A landscape with many valleys, sampled at points; each row gives a point and its height.
A ball rolls from a point to the lowest of its 6 nearest points, and stops where none of them is lower. Distance is the straight distance between rows; heights are no part of it.
J_722: [ 10   3   3 -14   5  -2  -5  17  41  -6  -1 -10  12   2 -24  -3  -8  24
   7 -37]  (h 530)
J_230: [ -1 -14 -19  18   5 -10   7 -47   1  34  -9  49   9  -6   7   2   5 -31
  -5  21]  (h 342)
J_350: [ -1 -12  37   5  -2  -2  -4   3  13 -27 -10 -28 -16   5 -23  -7   4  -1
  -3 -19]  (h 163)
J_430: [ -6 -14  16  -7   8   3  -9  -7   9   5   0 -13   1 -14 -23  -9 -17  22
 -12 -18]  (h 430)
J_87: [-15  -2  -5   5  27  16  25  25  42 -22 -13 -44 -11 -21 -32 -30  17  56
  -1 -51]  (h 571)
J_22: [ 16  -3 -34  16 -15  20  -5 -18 -32  26  -1  47 -19 -13   2  19  12 -25
  -9  36]  (h 269)
J_168: [  8 -44  -9 -25  19 -16 -15  -7   3  10  15   4  33 -33  33   5  -5  51
   2 -34]  (h 109)
J_393: [  1  44   7  29 -20  28  -8  34 -13 -21   1   4 -18  42  14   0  -3 -15
  -6  20]  (h 353)
J_701: [-11  57   2  26 -31  21  -1  48 -24 -24  -9  15 -45  32   4  -9 -10  -2
  -2  17]  (h 358)
J_694: [  4 -32 -23 -15  21 -14 -20 -13  -2   6   7  15   3 -16   8  11   0   6
  -5  -9]  (h 375)
J_950: [ -6 -55  -2 -16  25  -3 -12 -39   9  30   4   9  29 -26  10  -3   3   6
  17  -3]  (h 355)
J_263: [ 15  42  26   1 -33  28  15 -13 -12 -32   6   8  20  39  19 -27  27 -54
   9  26]  (h 249)
J_145: [ -1 -22  17 -18  16  -8  -9 -14   5 -13   4 -47 -11 -13 -12   1  14   5
 -26 -17]  (h 444)
J_224: [  7 -16  24 -27   9 -35 -11 -27  18  17  -5 -19  26 -10 -11   0 -10   4
   9 -20]  (h 463)
J_903: [  8 -15  27   3  13   3 -10 -46  17  -2  -6   0   9   6  -7 -12  18 -39
  -1  12]  (h 270)
J_394: [-10   9 -15 -11  -3 -18  11  -4  18 -15   4  29  17  16  22  -8 -12   2
  18 -20]  (h 574)
J_920: [  2  -6  13  20   3   0   1  27   2 -22   1 -25 -22   2 -29  -2   1   6
  -9   0]  (h 388)
J_912: [ -8 -17   3 -36   2  -8   0  -5  35  22  -3  -3  35 -13  -6  -1  -9  -1
   9 -22]  (h 488)
J_9: [  6 -34  -7 -30  29 -20  -1  -4   1  18   2 -47   7 -27   2   8   9  21
 -23 -20]  (h 455)
J_60: [ 10 -22  20 -33  12  -1  -5   2  37  -6  -6 -35  42  -5 -28 -12 -15  15
  10 -39]  (h 473)
J_749: [-10 -12 -18 -15   4 -14  -2  11   1  -6  28  14   5   6  -2   4 -22  29
   6 -17]  (h 583)
J_285: [ -5  17 -27  12 -13  -4  13   9  -5  -8  14  38   8  18  27  12 -23  -9
  19  17]  (h 302)
J_121: [  5 -31 -14 -34  25 -10 -21 -15  13  15  11  17  40 -30  22   6  -7  24
   9 -20]  (h 246)
J_510: [ 11 -19 -20 -46  18 -15 -22   9  27  -5   9   9  57 -13  14   7 -22  58
  19 -29]  (h 357)
J_151: [  5  25  47  12  -9  17  18 -15  -8 -10 -24  -4 -27  16   2 -12  23 -47
 -10  28]  (h 55)
J_423: [ -1  -6  35  -7   0   4  -8 -35  21  -8   0 -32  12  -5 -27 -10  -1 -25
 -11   9]  (h 97)
J_871: [  8  36 -13  18 -20  -6   8   0 -15 -33   0  26   5  29  23 -15  -7 -34
  26  22]  (h 237)
J_560: [  2  25  18  27 -20  18   8 -10 -28  -3 -15  17 -16  -5  16   3   0 -49
  -4  24]  (h 138)
J_126: [ -2 -32  40  -7  24  -6   3 -37  27 -11   4 -45  11   5 -28  -3   8   1
   4 -30]  (h 410)
J_546: [  8 -20 -12   4  12 -11  -2  36   0  -1  19 -13   4 -15  -8 -14 -24  48
 -14 -19]  (h 576)
J_622: [  0  -7 -27  -6  16  -8 -13  18   8  -8  16  42  46   8   3  19 -32  30
  15 -13]  (h 672)
J_517: [ -2 -12 -38 -28  36  -5  15  42 -16 -24  16 -25   8  -2  34  -1 -12  84
 -22 -26]  (h 786)
J_955: [ -1   7  -8  17 -21   3  -6  18 -16   6   3  12 -26   5  -5  13  12 -11
  -2  33]  (h 293)
J_223: [  6  47  19  24 -17   1  -8 -10 -36  11 -15   4 -34   4   4  21  23 -33
 -18  40]  (h 194)
J_95: [ -3 -16  40 -10  18  -7  15   4  24   0 -12 -46  12 -10 -43  -6   2  15
  -6 -41]  (h 550)
J_807: [ 10 -24  16  -1  12 -13   7  -7   8 -12  -5 -90 -27 -16 -24 -18  42  14
 -25 -27]  (h 577)
J_929: [  2  49  19  17 -22   7  12  12  -9  -6 -21 -11 -29  32   0  -8   8 -18
   4   4]  (h 360)
J_854: [ -8  -4  -4   8  -5  -4   0 -16  -3  27   5  22  15  -7   9  10   1 -18
  12  25]  (h 285)
J_271: [ -1 -40 -18 -20  12 -14 -13 -15 -14  43  -1  22  22  -7  -1   3   6   0
  19  -2]  (h 441)
J_359: [  1  16   2  12  -4  -5   7 -27  -3   6  -2  14   1  14   8   4  -5 -42
  16  22]  (h 240)
J_186: [  0   4  45  -8  22   2 -11  -7  -7  13 -15 -39  -9  -9 -37 -11  32  -8
 -19  -1]  (h 552)
J_819: [ -6  10 -17  22  -1  -3  -3  30   6   8   3  -6 -27   2   3   1 -16  32
 -14 -17]  (h 597)
J_109: [ 17  34  24  35 -32  16   2  50 -11 -16 -10 -21 -31  47 -32 -24   9   6
  12  10]  (h 469)
J_349: [ -5  25  -7  10 -20 -11  14  -4  19   0  -5  38  29  20  21 -13 -17 -26
  32   2]  (h 339)
J_762: [  5 -33 -10 -22  22  -3  10  -2  17  -7  17 -26  -2 -39   9 -21  -2  49
  -5 -30]  (h 391)
J_332: [  8  14   6   6   3  11  11  31  17 -31  -7 -45 -22  13 -31 -18   3  46
  -3 -17]  (h 524)
J_208: [ -9 -14  10  -3 -14  -6  -7 -26  -2  -2  -1  -2  -8  -4 -14  -2  -5 -26
   8   9]  (h 378)
J_884: [ 11  -3   4   2 -11   1  -7  14  12   4   4  11   3  -2   6  -2 -13 -10
  12  -5]  (h 546)
J_865: [-10 -38  -1 -17   5 -19  -8 -31  28  16   6 -21  19 -31   1   9   9  23
  -1 -23]  (h 438)
J_833: [-23  29 -34  13 -16  -5   4   2   1  -2  11  61   3  11  31  -5 -19 -24
  20  30]  (h 250)
J_974: [-32  43 -24  24 -26   3   7  27 -26  -3  12  46 -18  16  19  15 -24 -12
   2  22]  (h 312)
J_798: [  4 -13 -29  -5   1  -6  -7  13   4  14  12  18   6  -3   3  13 -14  10
  12 -13]  (h 520)
J_850: [  1  55   8  17 -24  26  21  32 -17 -44 -14  12 -13  36   6 -16  -2 -32
  11  19]  (h 276)
J_90: [ -8  34 -26  20 -32   8 -25  49 -17  -1   9  26 -39   8   9  21 -13   2
 -12  32]  (h 393)
J_486: [-14 -27  14 -26  28  -7  -3 -17  -3   8  -1 -59   3 -16 -37 -16   2   7
 -13 -43]  (h 570)
J_741: [  3   0   7  -1 -17  -1  -6 -12  18  -1  11  12   6   0   1   6  -4   2
  36  -1]  (h 477)
J_422: [-11  36  -1  24 -28  11   6  10 -20 -10   9  12   8  38  11   3 -10 -22
   4  15]  (h 263)
J_767: [-11 -24  14  -7  17 -18 -11 -39  13  16 -11  -1  21  -4 -14   0  -3 -28
  10   1]  (h 373)
J_417: [ 12 -33 -21 -18  30  -9   8  -1 -19  41   2 -40 -10 -31  21  18  11  33
 -34 -23]  (h 402)
J_38: [ 10  21  24  -2 -19   0  10   0   1  -2 -13  -4   3  14 -13 -19   7 -35
   6  18]  (h 231)
J_403: [ -7   4 -16  -9  -2   5 -23  14 -25  26  -2  18 -46 -23 -11  30  -6   0
 -29  21]  (h 413)
J_559: [ -5 -14 -14  -6  21  -2  21  20   8  -8  -1 -52 -18 -19  -5  -5   9  44
 -11 -38]  (h 485)
J_512: [ -9  25 -11   0  -7   3   9  28  -2  -6   2  22   5  21  25  -3 -24  -3
   9   5]  (h 429)
J_949: [  9  34 -11  19 -15   7 -12  31 -34  13  -6  42 -49  -5   3  33   4  -9
 -25  35]  (h 445)
J_646: [-14   5 -26  21 -18  -1  10 -36 -19  24  -3  56  28   3  26  13   1 -23
  21  32]  (h 337)
J_111: [ -8  18   1  22 -27   2   9   3  -1 -10   7  42   6  23  14  -8 -19 -36
  11  14]  (h 154)
J_243: [  7 -30 -15 -17  18  -9  -4   4 -12  10  21  -9   5 -23   7  16  -7  39
  -1   0]  (h 365)
J_161: [-13 -38 -10 -14  39   5  25 -21  -1   3  13 -60  -6 -21  -4 -12   9  24
 -23 -21]  (h 490)
J_462: [ 21 -30 -29 -13   2 -11 -13  18 -17   0   6   0  -8 -23  -1  10  -1  37
 -33   7]  (h 478)
J_978: [  0  -2  12 -14  -4  -8  17   2  29 -14 -12 -18  12   6 -13 -18 -20  -6
  21 -12]  (h 529)
J_746: [ -3   4 -19   6 -14   8 -18  -1 -12   5  -3  38  -8  22  -1  17 -11  -7
   1   9]  (h 281)
J_103: [ -4  21   8  11  -3  15   7 -49 -33  16 -21  30  -7   6  30 -12  22 -59
  -5  42]  (h 188)
J_193: [ 10 -15 -29   0  10  -5  -5  14   3   1  15   8 -16 -29   5   5  -6  31
 -18 -11]  (h 482)
J_971: [  2   3  23   5 -11  15 -28 -12  -5   0 -16  -7 -20  -5 -23  13  13 -30
 -12  13]  (h 351)
J_665: [  5   9  22   6  -6  20  14  15 -14 -18  -7 -22 -18  19 -29  -2  22 -19
  -6  -6]  (h 363)
J_830: [ 14  26  15  35  -9  46  13  36 -33 -23 -28 -20 -34  22 -17 -11  27 -20
 -12   8]  (h 472)
J_847: [ -2  -9  -4 -11   2  -2  16  12  35 -15 -14 -61   9 -25 -26 -21   7  51
   8 -47]  (h 567)
J_362: [  6   7 -21 -12 -12  -6 -16  31  -9   1  11  27   1  -6  12   6 -10  20
  -1  -3]  (h 584)
J_480: [  5   0 -38  11  -5  -4  -7  -7  -1   2  17  44  32   6  21  22  -9  -2
  16   5]  (h 399)
J_138: [ -3  15  14  19  -2   8  14   4  18  -6   4  10  10  31  -4  -5 -22  -6
  10  13]  (h 415)
J_604: [  1  42  25  20 -20   7  43   4   2 -28  -5   4  11  27  15 -32  14 -35
  28  23]  (h 160)
J_707: [ -8  17 -21  15 -18   7   1  39  -3  -7   3   9 -12  21   3  16   0   0
   4  15]  (h 379)
J_889: [ 16   0  22 -14   6  -5   9 -36   5  11   0   8  24  26  -8   0   5 -36
  22   6]  (h 361)
J_732: [ 13  -5 -25 -15  16  -9 -14  26  26 -16  13   1   6  -3  21 -21 -25  61
  -8 -29]  (h 637)
J_808: [  5 -20   4   0  -2  -1   5   2   0  10   6 -27 -20 -32 -11  -8  -7  36
 -20  -7]  (h 484)
J_882: [ -7 -28  19 -21  19 -12 -21 -47  19  19   6 -17  28 -16  -7  -2   8  10
   5 -16]  (h 427)
J_491: [-12  13  18  10 -26   1   0  22 -14 -16  -4 -22 -24  -3 -17   9  11  -8
  -1   7]  (h 126)
J_414: [ -1  14 -15  -5 -16   5  -2 -12 -20  23   4  23 -16 -10   5  19  25 -31
 -19  24]  (h 229)
J_365: [  4   1  27   4  -7   7  20  26  26 -14  -7 -12  -3  17 -30 -24   5  36
   0 -30]  (h 560)
J_778: [  0 -14  23 -19  -6  -2  -5 -15  26   6   0 -29  15  -3 -23 -11  -1   8
   8 -17]  (h 376)
J_549: [  5 -42 -18 -18  31  -1 -15 -12  -2  14  19   1  25 -33  17  16  -5  35
  -8 -10]  (h 266)
J_13: [  3 -25 -34 -26  40 -24   7  -8  -2  -4  26 -36  18 -39  35  -1   4  58
  -6 -24]  (h 296)
J_688: [  1  26 -11  13  -3   2  -8   0 -13   8   0  30 -11   9  12  20 -10 -25
   2  39]  (h 206)
J_156: [ -6 -37  -2   1   5  -2  -7 -23  -5  20  -5  19  -5 -15  10  17   2 -16
 -16  13]  (h 368)
J_664: [  4  18  28  21   9  10  12 -30 -10   2  -6   7   2   5 -10 -13  19 -49
  -8  16]  (h 153)
J_382: [-12   2   3  14  -2  -4 -10 -44   8  -3 -15   8  11   5   2  -4  14 -35
  24  17]  (h 306)
J_853: [ -4 -12 -22  -9   6   7 -17   2 -31  41 -10  32 -14 -11  18  41  23  -5
 -16  40]  (h 309)
J_518: [ 10  24  -1  21  -3  11   9  -3 -26   3 -11  26  -5  12  20  23   4 -38
   2  32]  (h 174)
J_827: [-18  18  -4  19  -9  13  -7 -20 -23  -3 -21  18 -13  -2  32  -3  16 -44
  -1  35]  (h 168)
J_383: [  6  18 -13  18 -13   0 -13  38  -3  -5   4  27 -25  12   3  24  -9  21
 -11   6]  (h 457)
J_18: [ -6  -4  47 -20  12   2  23 -18  13 -14  -5 -11  24  18  -8 -14   1 -25
  20  -9]  (h 507)

For each start below, name the point where the ball stops.
J_87 -> J_168
J_156 -> J_151
J_403 -> J_151

Call two points neighbours if one is among the 6 nearest of the other. Go from one point of each pair to the other, from neighbour to neighbour, staying as low as possible. Name the highest point that can't be avoided.
J_168 and J_151 -> J_694
J_111 and J_423 -> J_903
J_604 and J_151 -> J_38
